The views of a scene show one set of named points, each view turned or mirrored, shifted and resized as a whole, with a little noise and some points left out.
(in the rows, 128 means zero)

Scene 1
View 1
Q878: [132 124  80  73 119 108 109 120  86  85 190 164 136 177 112 151 141 112
  70  63 121 124 109 151 116]
Q575: [149 136 129 120 134  97 113 126 119 148 148  99 135 140 100 132 148 144
  76  85  95 136 133 146 127]
Q421: [118  99 143 128 146 158 125 135  89  87 163 140 151 159  98 132 134 138
 140 103 131 145 143 102 132]
Q379: [ 74 104 131 128 148 174 141 135 116  93 142 162 119 162  93 112 157  95
 107 135 114 164 155 107 103]
Q904: [157 123 121  99 142 109  75 131  90 105 220  98 169 152  98 164 119 131
  81  51 113 104 110 142 128]
Q306: [183 134  76  84 105  62 114 112  75 114 188 119 143 153 114 144 124 158
  68  58  95 126 112 160 125]
Q782: [164 128 138 120 140 103  99 127 105 135 168  93 155 142 101 143 136 158
  94  72 109 123 125 140 139]
Q343: [138 121 100  86 129 115  97 124  88  94 196 147 147 173 110 152 135 124
  84  61 125 117 110 144 126]
Q488: [208 134 145 134  93  77 129 128 110 156  91  83 126 134 110 143 143 201
 117  67  93 157 132 147 157]
Q580: [111 120 139 137 145 136 145 129 121 132 127 128 123 145  96 109 157 135
 101 125 102 161 156 121 120]
Q771: [122 117  82  81 135 117 111 119  74  77 214 161 151 175 110 139 132 114
  80  79 125 120 115 137 113]
Q721: [155 116 180 146 127 137 131 139 122 132  87 119 136 150 107 141 157 178
 152  85 133 153 145 118 160]
Q86: [128 128  84  82 134 103 111 117  91  99 201 149 143 166 108 138 140 115
  64  78 115 119 117 150 114]
Q147: [ 92  98 145 135 175 172 123 132  92  88 192 132 159 150  87 117 132 116
 125 127 129 139 154  92 119]
Q142: [121 107 169 158 193 151 133 126  95 129 178  92 173 122  88  97 130 167
 144 135 127 133 165  88 136]
Q595: [109 112 110 103 148 140 103 131  94  88 202 138 147 163  95 140 136 101
  85  90 117 128 128 126 111]
Q153: [137 130 125 114 157 107 141 111  96 132 163 136 152 146 115 108 149 170
 107 105 133 124 140 128 139]
Q357: [130 101 178 152 126 164 124 151 120 112  99 118 130 154  94 144 152 144
 147  97 118 167 148 107 142]
View 2
Q575: [144 103 177 125 135 151 153 109 146 125 158 113 128 165 166  63 158 146
 137  89  77 134 199 169 144]
Q904: [124 126 250 112 144 161 202 110 179 155 101  80 112 142 184  33 158  94
 188 134  81 166 172 139 127]
Q595: [176 135 187 109 156 194 183  93 161 148  80 100 118 155 158  45 113 118
 166 130 105 156 203 133  62]
Q142: [101 129 151  72 210 190 203 176 101  89  70 136 153 138 142 114 125 148
  83 103  34  93 198 110  98]
Q147: [158 139 149  84 196 211 199 127 124 114  49 122 139 139 142  87  89 130
 106 127  85 131 201 114  36]
Q421: [141 146 151  80 169 182 189  99 119 125  78 112 146 115 141 111 119 150
 108 138  98 144 174 132  52]
Q379: [215 129 100 107 170 208 154  84 116 115  89 131 141 156 130  89  77 156
  94 112 120 136 217 148  21]
Q488: [ 90 117 170 101 100  96 138  90 109 107 219  96 148 125 158 123 208 181
 115  85  57 131 149 189 184]
Q580: [173 112 111 110 157 175 146 102 112 106 134 134 146 157 138  96 122 171
  94  90  91 119 213 162  91]
Q782: [124 113 207 110 149 156 179 123 151 138 124 101 126 141 170  61 166 131
 146 114  77 142 182 156 141]
Q771: [166 143 199  93 145 186 172  70 173 186  84  95 116 137 148  37 139 134
 218 149 121 159 217 143  56]
Q343: [155 134 211 107 136 166 173  77 171 180 105  90 119 132 161  45 152 131
 190 146 120 172 191 155  91]
Q357: [151 131 124 103 151 158 171  93  94  87 125 111 154 113 150 137 121 155
  34 111  97 155 137 160  87]
Q86: [170 126 198 109 136 177 160  78 174 181 107  98 114 154 155  29 148 137
 214 134 116 152 222 155  84]
Q306: [117 133 222  98 104 132 154  71 172 169 161  81 117 152 159  41 188 146
 244 119  79 141 206 166 131]
Q721: [118 117 135  99 147 141 163 108  91 108 144 115 159  97 150 146 168 186
  41 116  96 147 135 176 133]
Q878: [176 137 199 107 121 170 156  55 178 195 111  90 116 142 151  33 152 143
 216 145 134 172 209 164  73]
View 3
Q357: [128 180 121  96 187 147 151 186 119 103  86  97 174  84 146 134 129 153
 136 166  76 169 129 143 137]
Q782: [126 173 110 131 108 117 148 102 160 138 150 117 152 109 141 175 127 171
 129 188 122 180 140 131 134]
Q379: [143 168 129  91 161 143 129 180 158 113  74 122 113  89 152 153 181  86
 137 113  69 137  98 152 182]
Q904: [139 184 119 108  80 131 155  83 197 148 168 113 153 130 103 217 151 171
 140 167 155 180 111 129 130]
Q488: [ 63 147 102 144 122 102 135 129 126 128 150  92 193 102 175 105  70 211
 136 207 108 176 169 135 129]
Q595: [146 177 129  95 107 137 143 124 192 135 127 117 125 117 117 199 180 120
 138 124 121 151  94 140 163]
Q86: [116 164 137 110  74 108 133 101 210 161 151 111 126 130 122 182 168 134
 134 119 131 140 106 129 169]
Q771: [122 174 141 103  81 104 140 112 209 146 150 108 130 127  94 188 179 131
 136  98 137 130  98 147 165]
Q343: [117 180 141  94  91 116 149 112 200 154 151  94 158 133  97 185 162 158
 136 126 138 147 104 130 146]
Q878: [100 164 152  96  74 104 135 114 214 165 149  98 140 138 109 175 170 143
 136 103 131 129  97 126 169]
Q147: [176 193 105 114 156 141 154 150 150  93 104 133 115  81 111 197 188 101
 136 127 100 153 100 173 152]
Q580: [125 156 112 123 150 128 126 155 140 119  99 126 123  86 177 140 144 120
 131 153  72 155 130 145 169]
Q421: [143 190 116 108 157 126 158 159 145 101 111 108 151  89 104 167 164 133
 134 129 101 149 110 167 145]
Q575: [112 153 114 125 104 122 129 110 166 145 140 121 138 108 174 158 124 159
 132 185 107 176 141 122 152]
Q153: [125 170 115 157 124  81 148 115 144 128 139 126 124  89 130 155 143 140
 114 145 101 145 146 147 149]
Q721: [112 180 124 124 182 113 161 167 106 115 106  95 180  78 140 118 108 177
 121 181  80 166 154 131 125]
View 4
Q421: [123 106 117 140 134  87 127 130 173 149 116 128  99 148  99 117 147 132
 163 109 152 135 126 161  96]
Q580: [129  85 132 107 128 108 112 147 155 126 106 140 120 131 102  98 120  80
 135 130 109 120 142 155 113]
Q904: [173  91 109 127 150  93 127 118 164 207 197  93 125 179 101  95 131 123
 181  46 134 173 134 139 163]
Q306: [177  86 125 106 153 148  85 107 191 180 172 112 140 192  94  64 138 107
 169  29 121 170 194 127 164]
Q86: [146  76 102 129 161 130 102 130 158 175 157 128 132 169  88  59 118 110
 192  28 130 150 152 162 140]
Q575: [170  80 132  93 139 117 104 129 157 157 152 117 133 155 113  96 125  76
 142  95 101 150 153 133 157]
Q343: [152  84 103 134 158 123 103 122 164 172 157 125 125 172 100  86 134 125
 197  36 141 160 137 156 143]
Q357: [132 110 132 116 116 104 122 125 172 115 100 137 100 126 126 165 152 112
 140 146 119 142 115 141 116]
Q771: [133  86  95 145 160 121 107 129 166 176 150 131 125 171  79  62 125 133
 201  24 149 150 145 170 124]
Q142: [138 104 143 115 123  39 142 149 163 169 135  89  92 155  95  94 146 104
 118 170 155 115 137 146  92]
Q153: [155  83 137 106 146 103  94 142 158 150 126 108 112 175 106  62 151  91
 152 108 150 130 158 142 119]
Q488: [191 103 163  74 122 147  78 102 197 129 132 108 124 177 141 133 171  81
 118 124 100 167 187  88 169]
Q595: [128  88  97 141 149  99 129 136 156 174 154 129 123 148  82  88 112 123
 182  57 132 144 125 170 124]
Q782: [176  91 132 103 139 101 110 123 164 175 166 100 122 170 116 104 140  95
 150  94 123 159 146 126 156]
Q878: [144  80  96 137 163 146  95 123 166 163 149 140 135 168  91  72 123 122
 205  13 133 159 148 164 142]
Q379: [ 94  91 107 135 136 105 126 152 152 123  90 163 115 113  83 102 106 104
 160 107 116 111 118 186  86]
View 5
Q343: [ 81 131 150  94 130 129 115 110 122 153  70 128 143 123 160 138  73 162
 131 120  70 166 165 106 122]
Q142: [109  73 130  82 180 141 105 174 115 138 115 128 194 137 143 134 121  90
 166 123  81 157 163 177 169]
Q878: [ 87 136 154  98 114 124 121 109 120 159  61 122 135 116 154 150  70 173
 126 125  65 179 150  96 111]
Q147: [105 107 132  78 150 116 130 155 108 152  87 132 169 141 118 151 115 101
 180 107  78 164 154 155 146]
Q86: [ 88 121 154  93 121 127 116 119 113 151  65 131 134 110 157 155  67 156
 121 128  67 177 154 113 118]
Q595: [ 95 127 141  88 127 114 124 127 111 149  73 139 142 124 138 157  88 133
 150 111  75 163 160 126 129]
Q357: [131 128  93 115 175 137 127 140 154 135 129 114 189 142 134 126 142 137
 163 122 106 170 137 127 167]
Q488: [120 105 119 142 169 174  80 130 160 123 150 109 194 104 200 109 109 172
  97 160 101 177 144 100 162]
Q580: [134 102 108 108 153 136 120 156 128 130 110 116 163 114 129 161 122 132
 137 140  93 189 126 143 151]
Q771: [ 79 124 164  88 118 117 122 120 110 166  58 123 141 120 147 150  71 153
 141 120  59 176 154 110 113]
Q575: [117 107 122 114 146 147  95 132 132 121 110 135 150 101 169 148  90 148
 107 139  92 174 154 129 147]
Q153: [103  86 141  90 160 154 104 151 124 143  92 107 170 123 154 136  93 149
 126 145  73 185 148 147 142]
Q306: [ 84 111 170 116 119 146  88 116 121 149  93 124 155  92 199 132  64 168
  97 146  67 173 159  90 122]
Q721: [125 114  99 112 191 162 109 138 159 129 129 100 197 143 151 110 129 159
 142 136 104 176 140 130 170]
Q379: [134 123 109  95 138 111 149 154 117 146  87 117 155 129  99 176 129 124
 167 123  88 191 119 143 140]

In a view up to two points have been moved. Name them for each view, in the order of its rows, or write -.
view 1: -
view 2: Q782
view 3: Q343
view 4: -
view 5: -
